Each row is a point on a landscape with many peaks, with its height.
From any point a climber steps to the highest of the 2 points nearest to it. It stops when none of these is higher. Distance is the straight distance between rows; heights are no part of it.
kon: [  9  10  46   4  14  -4 -14  10   9   4  15   4   3  18   9 -13  -5  26
  -8 -23   1]  height 250
dozan: [ 18  26   6  41  18   0   7  -8  18   6 -15  -8  12   1  -1   0 -16 -12
 -18 -16   2]  height 532
kef: [ 25  20  20  18   7 -30  -3 -13  13  20  12   1   9  10  -3  11   7   2
  -5 -18 -12]  height 283
Zes: [  0   2 -10 -22 -25   6   4  26 -12 -21 -16  17  10  13  -2  -4  -8   9
  20 -18   0]  height 373
riri: [ 16  12   2  19 -23 -12   7  -1  21  24  -2  -2  -7  15   1 -11  21 -14
   3   3 -17]  height 609
der: [ -3  -6  13 -16   3  10  -9 -16   8   1  21  22   8   4 -12   9  -6   6
  -3  10  13]  height 419
Pel: [ -3  19   1  42  -2   2   6 -23  -7   5   8  12   5 -27   3 -10   1 -10
  -4 -13 -20]  height 434
Ginur: [-18 -18 -12 -34  15   1  10  12   1   9 -17   8  -4 -30 -18  18  -9  23
   9  23  -5]  height 411
Ganes: [ 16  33  12  -4  -2  -2   2 -20  -5 -17  -6  20  -4 -14 -13  10 -12  -8
  11   9  14]  height 475
gapud: [ 16  40  28  36  14 -14  10  -8  12  13  16  20  -9  18  18  -5 -18   4
  -7   3 -11]  height 95
Pezi: [-12 -22 -41 -17 -13  11 -25  22  -8  -9   5 -12  -1   2 -20 -10 -30   4
   3 -14   4]  height 528
muzol: [-23  -2   3  24  18  13   4 -17  -9  -4   1  -9  18   6   1  28  -8  -7
 -18  -2  -5]  height 326
vogi: [ 14  10  35  12  -6  -7 -16  -4   2  17  10 -16  -1  12  16 -14  19  20
  -9 -25   9]  height 322
peto: [-15  17  -8  38  12  13   1 -15 -10 -13 -17 -25   4   6  14   8  -4 -23
 -20   4 -15]  height 383
mip: [  2 -22   7 -16 -27  12 -21 -12 -13  17  29 -11   9 -18   1  24  10  12
  -4  -5  20]  height 190
figam: [  2   4  -2   8 -19 -20 -22  29   7  11  -3 -13   1  48   0 -23 -11 -10
  10 -11   0]  height 330
papap: [ -4  -8  -4 -23  10  -2   5   1 -12 -23  -7   0   6  -6   0  18   7   3
   9 -21 -18]  height 141
Zoz: [ 17 -30 -34 -25  12 -18  19 -14   4   2  -1   1 -34  -5   7  -4  25  -1
 -21  21   6]  height 27
lurar: [ -2  20  20 -10  -1 -31 -27  38   0  -9   0   7  16  19 -11 -10 -20  26
  26   0  19]  height 249
Ganip: [-24  -8 -20  -2  14  -5   8   4 -12 -16   9 -12   4  12  18   8  28  26
 -16 -12 -13]  height 321
Vapa: [-12 -14 -33 -17   8  -8 -10  11  -2 -32   6 -13   5  16  24 -14  23  12
  -7 -15  -7]  height 453
mub: [ 20  37  17  -6  -1 -34 -16  18   4   1  11  12   3  26  -1 -16  -6  16
  10  -6  14]  height 193
pulo: [-11  -2   9 -14  17 -16   0  38   6   3 -24  -7  20  -4  -9  -3   3  22
  21 -10 -14]  height 200
gez: [ 17  26  16  14  -5 -24 -16 -19   2   7  29  17  12   2   7  -4   7  -3
  -7 -21 -17]  height 331
rivam: [-17   2   2  34   6   0   1  -3  -4  15   3 -20  10  16  21  18  39  -3
  -8   8 -12]  height 206
Zas: [-10 -12  -1 -11 -19  16  -8 -20 -21   0   2 -25   6  -9  -1  17  24   2
  -3   2   6]  height 238
dat: [ 14 -40 -24 -26   2   3   2 -18   3 -11   8 -13 -25  -7  23  -6  32  -4
 -19   9   7]  height 101
vade: [ -3   7 -17 -11  -7   7   8   0  -7 -22  -5  32   3 -13   1 -26  19 -23
   9  14   2]  height 244
zeved: [-15   7 -14  36   4  -5   8 -13 -17  -2   0 -13  -1  -1  37   4  35 -15
 -10   0 -39]  height 265
Pab: [  5 -20 -18  -6  14  22  42   4   4 -12  -6   9 -12  -4  -3  31 -23  -3
   5  13   6]  height 300
mufo: [ -3 -31   5   5  10   0  20  -7   8  42 -10  -2 -20  -5 -20  17  -7  12
 -16  16   4]  height 7
Zuz: [ -7 -24 -21 -21  34  15  17  -9  14 -27   2  -9 -22 -13   7   5   8  20
 -13  -3   2]  height 155
vize: [-22  13   3   2  21   4  12  12   4  -3 -22  -3  15  -5 -21  16  -9  28
   9  -2  -3]  height 164
Rabuz: [  1 -15 -34 -26   2  13   1  -4   0 -21   6   6  -9  -3   9 -21  22 -21
 -14  13   7]  height 181
gep: [  0 -36 -14 -38  31 -11  11   3  22 -13  -6  -5 -27 -16  13   1  -3  24
  -1  22  -4]  height 93
sonag: [  1 -40 -11 -41  12  -3  20   9   6 -17  -6   9 -25  -8  10   9  -5   4
   6  20  -4]  height 69
keto: [-15 -20 -15 -30 -17   9 -14  28  -8  -8  -3   0   9   1 -16  -8 -29  17
  17 -10   3]  height 463
sovol: [  4  19  -7  23   3  -2  28   4   0 -11 -22  14 -10   6  19 -13   7 -19
  12  -6 -26]  height 379
mif: [  4  23  18   5   2 -16  24  25   2  -8 -16   6   1  19   7  11  -6  -3
  32   1  -4]  height 237
nipus: [ 16  21  -3   7   5   6  13 -14  -7 -24 -15  10   5 -14 -12  24 -22 -17
   9   4   0]  height 547
sevol: [ 10 -21   3 -30  -5  -1   8  11   3  12  -9  14  -9 -14 -30   2   2  -3
  10  17  23]  height 485
sisir: [-12 -20  -8  -6 -12  17  -7 -17   4  17  28  20   7   4  -4   3  12 -21
 -12  18   7]  height 501
furu: [  2 -15  -9 -29 -17   7 -20   2  -2  -1   0   9   7  -2 -25 -16   6 -13
   0   2  27]  height 396
vepuf: [  6  -1 -17  11 -31 -11 -10  20  17  20   0 -17   0  35   6 -27  15 -10
   5  -9 -18]  height 430
meroz: [ -4 -18  13  -9 -20   7 -38  -9  -4  10  36  -5  18  -6  -1  -4  -1  10
 -12 -23  23]  height 156
lol: [ -2   0 -21  -4 -14   5   4 -16 -25 -21  -7 -11 -17  -8  18 -13  36  -5
 -10 -13 -16]  height 222
tif: [  7 -14  34 -21   8  11  15  18  12   3   5  16  -7 -17  -6  18 -27  -2
  29  27  31]  height 121
tata: [  4  15  -2  -6 -21  -6 -20  -2  -4  -7   3   6  14   7 -11 -22   1  -6
   7 -14  21]  height 355
vike: [  8  36  21  49   9 -18  -4  -8  26  19  15   9 -10   4  18 -20  -3  -4
 -14   5 -12]  height 73
numan: [  6  -3 -29   5  18  16  32   5   3 -34  -8  -1  -4  -7  10  21 -36 -16
  -9  16   4]  height 382
Voto: [  6 -46 -24 -25 -15 -12  -5  10 -12  25  -3 -12 -19  13 -10  -9   7   3
 -16  19   6]  height 103
fafi: [  6  14  33  25   2  27  -9 -32   0  -4  -3 -16  -2  -1   7  13 -12   6
 -12 -15   7]  height 534
pusot: [ -4  24  -9  10 -13 -10   0   1  -8  -8   1  23  14  -2 -11 -30  17 -13
   5  -4  -3]  height 297
gopup: [-10   4 -12   7 -11  15  -2 -25 -27 -13   8 -20  -7 -18  12   2  35 -10
  -4   8   6]  height 188
telep: [  5  20 -10  49  13   0  11   0  12   3 -23 -19  18  14   8   0 -16 -26
 -19   0 -17]  height 454
futu: [  4  13  49   9  31  -9   1  19  13  -4   5   6   3   0  -1   2 -23  26
  16 -11   4]  height 209
Fomel: [ -2  26   8  21  -3  -6 -10 -27  -6   2  29  24   6 -15  -1  -4   0  -9
 -13  -5  -5]  height 380
dok: [-15 -23 -49 -17   3   1 -20  26 -14 -21   4 -22   8  18  -4 -19  -4  -1
  -3 -19  -2]  height 644
kip: [ -5   9 -19  32 -12 -20  15  -2  -2  18   4 -23  -1 -18  22 -12  40  -6
   3  11 -42]  height 347
rira: [  2  10  -6  10   0  13  23 -13 -14 -21 -14   1 -14  -3  16  -1  10 -16
  -2 -13 -25]  height 310
Sen: [  2 -16 -28   0   3  10  19 -24   0   7  15  13  -5 -20  -6  12  13 -26
 -20  21   0]  height 660
rogun: [ 12  15   6  22  -3  25   5 -25  10   1  11  32 -12 -19   1 -14 -22 -16
  -7  16  16]  height 30
rut: [ 18  -1  10   6  -5  12   5 -27  13  20  19  26 -21 -13  -1   4 -25 -19
 -14  20  11]  height 49
fufe: [-24  -3 -20  10 -31  17 -41   3 -18   2  17 -14   5  27  -4 -11 -11  -5
   3 -11  17]  height 219
dafa: [-11  16   7  16  13  10   8  -7   6   4  -5   5  10   0 -23  19 -12  33
  -3 -16  11]  height 139
dano: [ 26 -14  15   6   8   1  21 -15  13  24   1  21 -22  -3  -4   8 -23 -27
  -2  28  18]  height 71
ronez: [ 11  18  14  23 -22  28  -3 -29 -13  10   6  -7   0 -25  16  -4  22  -5
  -2 -24  10]  height 354
Vakad: [ -4   0  -3   9  16  -5  20  -2   1 -14 -22 -19   8  -1  -1  26   1  11
  -5 -30 -28]  height 182
Kelos: [ 22  28  18 -14  -6  -5 -15  -7  -1 -15  -2  22  -1  -6 -17 -12  -3  -7
   9  -7  22]  height 416
sot: [  1  -1 -24  25   3  18  15 -31  -7  -1  12   3   8 -28   0   9  -6 -24
 -15   1 -11]  height 517
kose: [  2  12  32   4  25  15  12  13   7 -12  -1  26   9  11   0  -5 -10  -3
  16  -6  19]  height 175
zuv: [ -1   0   2 -25  -2 -12 -41  16   2  -7  29  17  17  13 -19 -12 -33  10
   2  -3  28]  height 318
Nuzom: [ 10  25  25  30  19  12  -8 -23   5  -3  -8  -5   5  -5  -2   1 -26 -11
 -13  -9   8]  height 608
bita: [ -4   7  14 -20 -12  -3  13  24  -8 -14 -11  12   3  16   6   5 -11   5
  30   1   8]  height 299
didut: [ -6  -5  26  -5  20  26  16  14  13 -15 -17  12   5 -11  -8  11 -25  -1
  24   8   9]  height 150
zoso: [ -4  20  15  48   3  -2  -7 -16  -8  16   4 -20  12   7   9  13  25  -8
  -6   0  -1]  height 171
Peber: [-23 -26   8 -40 -20  16 -22   9   6  24 -12  -2   2 -20  -4  -5  -9  14
   7  20  -5]  height 301
puvok: [ 31  43  25  13   2 -33   5  11  15  11  22  24 -12   7  13 -27  -2   4
   5  -2   1]  height 137
zati: [  0  21  34  17 -20  19  -4 -18  -6   4   3  -3 -13   0   9  -9  15   7
  -4 -17  12]  height 432
sab: [-12 -24  -6 -39   8   6   6  14  -2 -23  -7   8   0   2   6   1   0  -2
  12  10 -15]  height 108
kozu: [ -3   3  -3  23 -29  -9 -48   9 -10  14  18 -13   9  33  13 -22  -6 -18
  -2 -15  -2]  height 262
Pif: [ -3 -39  -2 -14  -6 -27   8  11 -11  41 -14  -1 -14  -2 -16   5   6  11
 -12  15   1]  height 48
Midud: [  4  27   1  23  -3  19  23 -16   2  -9 -10  31  -8 -28  -3 -22 -19 -20
   7  21   4]  height 13
kolu: [  4  22  -1  43 -20 -10   4  -6  10  33   7 -13  -8 -11  12 -17  30  -3
  -1   9 -22]  height 450
Mukot: [ 10 -11 -11 -23  13  -3  22   0  -1  -8 -12   9  -9 -12 -34  12  -5  -8
   9  27  23]  height 589
gugon: [ 15  19   1  27  -3 -17  20   8  29  15 -10  16  -5   5   3 -17   6 -22
  16   6 -21]  height 476
Gele: [  0 -37 -35 -31 -17   4  -5   2 -13   3  -2 -30 -13  -5 -12 -10  17  11
 -13  11  20]  height 169
fedus: [  2 -16 -19  -3  -3 -23  -6  30  15  12  -7 -26   3  29   1 -12  27   0
   1  -3 -20]  height 319
vupi: [ -5 -28 -22 -42 -10   2 -18   5  -7  -5  -2 -21  -4 -19  -9   4   9  17
  -6  -9   3]  height 228
Mezuk: [-10 -12 -22 -11  16  25  26  -8  -5 -22   1  -9 -17  -4  12   2  21  18
 -10 -18  -1]  height 216
dupus: [ 11  12   2   7 -34 -18 -17  -2 -23  13  -1 -24   5   5  14   4  39  -8
   5 -12  -9]  height 212
gali: [  8   1  13  17   2  -7   9  -1   6  14  -7 -15   7  19   0  24  11   4
   3 -24 -30]  height 226
Vevav: [-16   2 -23  34  28   4  13 -15  -7 -12  -6 -33   0   2  32   9  15  -9
 -20  -8 -22]  height 313
kife: [ 17 -17  18  -5   8   6  21   4  18   8  10  28 -14  -9  -1  22 -26 -21
  23  24  24]  height 98
Dibo: [ -1  -4  19 -34   0  -2 -22  12   0   2  28  20  -2   5 -12  -1 -29  24
  -1  12  26]  height 357
zef: [-12   1  19 -10  -4 -20 -27   4  -4   4  -2   0  18  19  -8   3  -3   8
   6  -6 -13]  height 332
Suso: [ -4   7   8  -8  -2  -8 -40  35   2  -6   6   8  16  26 -16 -25 -28  11
  14  -8  22]  height 286
pap: [-15 -11  10  -7   5 -12   0  25  13  21 -22 -19  10  16  -4  -4  21  26
   5  -6 -19]  height 241
zino: [-24 -30  -8 -39 -25  20 -31  10 -12   8  -5 -33  -2 -21  -4  -1  -5  13
   3   2  -5]  height 266
Dod: [ -7 -18 -13 -19  21   6  12 -10  -3  -2 -14  -5  -1 -21 -29  25  -6  11
  -8  14   2]  height 479
led: [ 13  28  26  19   8 -20   8   3   4  -7 -17   6  -2  14   1  20 -20  -1
  17   0  -9]  height 194
bimam: [-16 -25 -16 -50   1   4   2  18   0  20 -16  -3  -1 -23  -9 -11  -8  21
   8  29  -4]  height 351
fomi: [  6  11 -14  10   9  17  20   3  -1 -26 -23  -6   9 -14  -6  22 -44 -14
  -8  10  15]  height 460
mam: [-15  -5  30 -19  12  -3 -15   0   3  -3   2  14  21   0  -8  15 -14  12
   8   1  -6]  height 370
Lefe: [-15  -2  11  -7 -19  -1 -23   0 -20   4   1 -25  17  11  -2   6  16   4
   3 -11   0]  height 285

Where does a climber stop that starts at each point below?
mif: dok
vupi: Mukot
Zoz: nipus
gep: dok
dat: nipus
lol: riri
sonag: Sen
Vevav: Nuzom
kef: Sen
vize: vepuf
